Points on a hilly landscape, in no order, each with its height.
A ball rolls from a point to whichever of its 2 nearest points has the largest drop for the distance, and stops where none of them is lower. Distance is the straight distance between rows; heights are no part of it.
kone h=6.02: [-19  17  24  -9  -1   1  29 -13  -2 -19  38  -3 -16  51   1  25  34 -13
  20 -32   9   9 -31  17 -13   9]
pinu h=5.15: [ 12   1 -33 -11  -1  17 -23   2  -1   8  13 -13  11  14 -26 -37 -36   4
  -5  22 -28  -7   8 -12 -15  -8]
zasum h=8.31: [ 31  -8  17  -4  -8   3 -16  14  17 -14 -22  -1  16 -37  30  24 -15 -38
  -4 -14  17  11  40 -23  -8 -22]
ruzim h=4.20: [  8 -23  -9 -16   9 -11  33  23  14   5 -11  -7   3  12 -15 -25  -5 -21
  28 -18   0  15  22  13  17  -4]
fepin h=4.08: [ -3  -3 -10  -9   5  10 -10   2  -6 -14  20 -27 -10   5 -31  -1   9  -5
  -5  12  -7  -4  19  -1  36   3]
foza h=7.75: [-14   9   8  11   6 -12  39 -41 -26   2  22  15 -13 -42  24  27 -26 -12
   8   7 -21  16  -8 -21 -10  33]
fefu h=4.62: [ -9  30  15  -1 -25   6 -15 -24  11 -22  42  -4 -14  13  34  46   3 -16
  -1   2  25  19 -32   2 -31  -6]
Dis h=4.30: [-25  36 -27   4  18  13  -7  13  -4 -45   2  -8   4  21 -24 -25  22 -15
  29   1  -6  14 -13   3  10   5]
lev h=7.44: [  7  23  -5  13  -2   8   1   1 -24  -8 -28  18 -13 -23  25  32  27 -15
 -19 -19  18   6  -9 -10 -37   6]
ravo h=6.80: [-33  30 -14  20  26   1   0 -28   3 -14   3  17 -26  -7 -15  27  25  -2
   0 -15  29   9 -20   9 -32  23]
pinof h=6.26: [ -9  21  10 -20   9   0  17 -48   1  -1  28  34 -22   6  11  20  28  23
 -12 -33  42  12 -54  16  -7  17]
tisi h=5.50: [-15   5   1  31  -9 -35  29  -6  -7  14 -15  15  -5 -40  17   4 -26   6
   3  -3  -3  -2  32 -25  27  -8]
mifes h=3.48: [  9   9  -5   4   2 -18  -5 -10  19   7   3  25 -22  -4  -5   4   2 -13
 -11  18 -26  12 -22 -16  -2  16]
Fiku h=0.85: [ 25  12 -23   9 -25 -24  -1  34  -9  -6 -12  19   2  -2   6 -44 -16   1
  11   4   4 -36  16  -3  -4 -28]
vade h=3.21: [ 11  -1   0   5  10 -17   1   0 -17   5 -17 -19 -38   2 -22  -2  29  -3
  -2   0  -8 -18  12  15  -1  21]
nudi h=5.89: [-22  47  -7 -15 -20  12  41 -45 -17  -5  33  18 -22  -6  29   2  21  10
   2   1  47   0 -49  12  -5   3]
mebo h=4.45: [ -3  -1 -19  10  16  -3 -10 -21  10  15   7  -7 -19  17 -23 -15 -16  14
  13  38 -27   4  -9  -7 -24  21]
ral h=7.15: [  1  17  -8  38  20  11  15 -25 -10 -21  -4  19 -11 -18  15  52  32  -9
   3   0   2  21 -26 -10 -50  24]
fuzi h=2.55: [ 29  34 -12   3  -2  14  13   7 -15 -11 -15  10  12   3 -13 -47  -1  10
   5   6  -8 -15  20   5  21   4]
bet h=5.46: [ 13 -11  27   3 -25  20  -9  20  10   8  -4   0  15 -36  -2   2  12   3
  26  23   5  -8  33   1  16  -5]
perup h=2.35: [ 14 -23 -19 -17  13  -9 -43  16  -9  20  -6 -21  42  16 -40 -11  12  21
  22 -22 -17 -25  33  22  44 -26]
fir h=6.56: [-20  16 -11 -31   0  39 -14 -38  -4  -4  20  31 -11 -16  12  50  10  11
 -33 -28  49   7 -59  12  -6   3]
Tileb h=1.98: [  9 -29 -19   9  17 -11 -17  -3  29  25 -17   3 -13   7   0 -12  10 -18
  -4  -3  -3  10  -9 -21  -5 -11]
madi h=3.40: [ 14 -28  -5 -17   5   8   6  30 -11  -5 -17 -19   5  23 -28 -26   0  -3
   6   4 -19   3  30  30 -18  -5]
nekid h=1.57: [-10  -9 -10 -25  13  11  16  26 -10   1  12  -7   4  32 -23 -41  -3  -5
  32  22 -33   9 -39 -21  -9  14]
kibo h=3.84: [  6   5  17 -12  -8  -8   6  -8  11  -4  24   7 -25  -7  19   5   7 -19
   7  25   1 -15 -20  16  -5  31]
riva h=7.69: [  8  -4   6  13   1 -16   0  -1 -27   6 -45   0  10 -41  30  21  27   6
 -48 -11 -13  -4  19  -2 -30 -14]
fotu h=3.47: [ -6  34  10  17   3  -9  -2  16  -5 -26 -11  -5  16   5 -32 -36   2   2
  18  25 -12  -1   3  -1  -5 -10]
nop h=4.97: [ -9  31 -11 -15  12  36  20  -6  12 -39  -2 -14  -6  48  -3  -7  16 -37
  29 -11   7  22 -23  25   5   8]
nudu h=7.98: [  0  -9   9  27  16   1  32 -40 -27  -2 -10   1   2 -48  15  32 -12  22
   8  -9 -32  22  28 -10   5  25]
gagev h=2.84: [ -3  18  -2 -24 -20   6  13  10 -19 -41  17   2 -20   5  25  -8   5  -2
  -4   7  15 -18 -17   6 -19  15]
vazu h=6.68: [-28 -13  -3   2   3 -16 -10   7   3  50  -2 -22  42  10 -25 -27 -20  47
 -17  -7  -5   7  22 -21  14  -9]
gosif h=4.60: [ 12  -1 -17 -12   1   0  -1  -9  30   0   0  -7  15 -20 -19  -1 -10   8
 -12   6 -21   4  34   0  60   8]
gife h=3.65: [ -3 -18 -37 -11   6  -2  -1  32 -33   4  27 -23  11  21 -35 -45  -9   8
   7  18 -31 -13 -24 -26  39   2]
papo h=5.09: [ 13  -8  29  -3 -15  48 -10  19  15 -10 -12 -13   1  -6 -14  -7 -14  -5
  14  46  -8 -24   5  15  20   9]
Genu h=4.25: [ 26 -19  -8 -11 -18 -26 -36  13  21  35  -8 -13  35   9  12   4 -15  32
 -19 -11  -4 -26  35   1   0  -6]
zovi h=4.43: [ 16 -36   3  13 -13 -26  -7 -25 -12   3 -18  17  -7 -28  20   2 -35 -19
 -24  29 -11   5  14  16 -15 -29]
pogul h=5.53: [-20  36  22 -27 -13  16  21 -51   2 -17  44  -1   2  29   7  -9  36  15
   6   8  42  -1 -55  19  -1 -20]
fop h=4.87: [  0   0 -29 -26   3  10  16  14   5 -12 -20 -11  -9  16  -1   7  -2 -14
  20 -22  18  33  24 -11 -10  21]
Podis h=8.18: [  0 -16  11   2   6  12 -19  23  13  10 -32  12  16 -14  26   4 -38 -10
  -7 -42   8   1  32 -15   7 -15]
suza h=8.02: [ 19 -15   7   7   9  25 -19   4 -10  -5 -37   8  -5 -10  51  28 -16  12
 -16 -28  -8  10  34 -12 -16  19]
duti h=4.74: [-31 -19 -32  -2   6  -5 -19  37 -11   3  21  -7  -2  16 -22 -32 -17  -4
  -3  12 -19  14 -44  18  37   1]
tilo h=4.06: [ 13  -4  -5   6 -10 -16  -3  23   5  11  -7  -2 -23 -11 -21   9  -7  -3
 -22 -36 -10 -35  25   4 -14  11]
fid h=6.09: [ 18 -29  29  26  -4  -3 -10 -14  30  37  -9   2  53 -22  22 -11  10   9
   1 -17  19 -21  31  -4  11 -38]
dal h=3.63: [ 25 -23 -11  29 -30 -18   1 -17 -21  29 -23  18  10 -37  42 -11 -10   5
 -22   9   9   1   8   4   2 -54]
peze h=3.49: [ -6 -26 -32  -2  14  13 -24  30  43   0   9 -11 -12  31 -13   6  -6 -18
   9   7  -9   8  -1 -23 -17   7]
lakot h=7.87: [  3  -1  28  23   9  -2   9  21 -13  11 -40   3  20 -11  26  32   9  23
 -36 -21 -13  16  33 -10 -14  19]
sef h=5.80: [ 17 -14  13  -5 -17  11  -2  21  32  27 -22 -10  44 -13 -10 -18  22  -3
 -10   2  17 -21  26 -20  22 -26]
namef h=2.37: [ 20 -14  -1 -19   4   3   4  14 -23  -1   2 -22  36  26 -53 -22 -12  12
  23  36  -9 -26  40   8   3 -22]
kesu h=3.88: [ -5  12  19  29 -12  19  11   4  -7 -29  34  -5 -19   2  46  15  -1  -6
 -27  12  18   3 -19  -6 -34  13]
lepu h=2.54: [ 15  -8 -16   8 -14 -28  -5   2   0  20 -12  15   3 -34  18 -38 -11   7
 -20  -9  15 -41  22  -9  15 -42]
Rorel h=5.04: [ -1  -6   0   1  -7 -14   5  -4   0  16 -20   6   3 -11  -5  -5 -48  -5
   8  -1  -4  -2  27   6  56 -16]
Gukan h=5.14: [-20  53  41 -13  -3  22 -11 -56   5  -3  40   2 -10  23   7  22   3  -5
   8   8  44   1 -30   7  -7  -1]
forol h=6.43: [-25  18  -1  24  23  -5  -1 -24  23 -18  27 -12 -34  21   3  23  38  -4
   5 -27  -4  10 -43  19 -12   7]
kigi h=7.46: [-12  20  16   2   5  -2  41 -33 -26 -19  20  11 -14 -17  23  57  16   8
 -13 -18  -3  15 -26  -4 -24  31]
ragup h=3.45: [ 15 -16 -18 -10   8 -21 -57   6  -1  33  11 -21  33   8 -25 -16  -4  47
  14  -6 -13 -45  24  -8   5 -19]
Rufoz h=5.48: [-15  12  -9  -7   6   4  38  21  13  -2  -1   5 -21  32  -4  11  16 -27
  20 -17  -2  27 -29  -6 -15  20]
Sela h=0.76: [  9 -37  -8 -24   2 -23  -3  15  -7  11  -4  -8  38   5 -44 -14  -1  13
   3  -2  16 -10  24  13  27 -41]
leta h=4.65: [ -5 -12  24   1   6  15 -18  12  30 -22 -13 -17 -21   5   1  18   5   0
   3  15 -18   1   9  18  18   4]
Konan h=5.18: [  1   3  10   7  -3 -30  38 -11 -22 -23  -8   7 -22 -13  26 -13  -9 -17
  -5  17  -9  -9  21  -1  27  -2]
gikek h=4.44: [-11  -5 -28  -3  10  13 -40  14  35 -21  44   2 -14  15 -22  15  25  -6
  13  10   5  16 -38   5 -18  11]
miri h=4.68: [ 16  10   9   3 -21 -24 -12  28  -7  33  -3  13  21  -5  -5  16 -32  14
 -25 -15 -21 -20  17 -19 -17  -2]
kep h=6.38: [  1 -10  11  17   1 -11 -13 -21  18  51 -13   8  70   6   0 -17 -21  46
   0 -19  11  -5  14  -1   2 -30]
Vutug h=5.12: [-23 -16  16  11 -14  32 -10  -4   8   1  -2  -7 -37  -2   4  21   3   5
 -15  -2   3  17 -26  25  10   9]
duni h=4.57: [  6 -20  27  -2   9 -27  21   2 -28   0 -27  13 -11  -6  -2 -19 -29 -23
  -5  13  -1  -3  12 -20  -2  18]
tana h=5.13: [-32  -1  11   4   3  29 -28  26  17 -16  14  -7 -16  13  -1   8  13  -7
  25  15   3  17 -58  33   4  11]
Banel h=3.59: [ -7 -23  31 -26   6 -15  16  23 -15  -2  -7  -2 -12  21  -6 -27  -8 -23
  -6  38 -11  27 -20 -13  -6  15]

Where does a ball stop that starts at each point below?
fir | gagev
pinof | gagev
kep | leta

Call two points neighbours if one is among the 2 nearest of the other. Go from one point of each pair to the other, from neighbour to neighbour, staying as low as possible. Name the highest point that can't be avoided.
Sela, vade | miri
leta, gagev | tana
nekid, Fiku | duni
gagev, Tileb | kibo
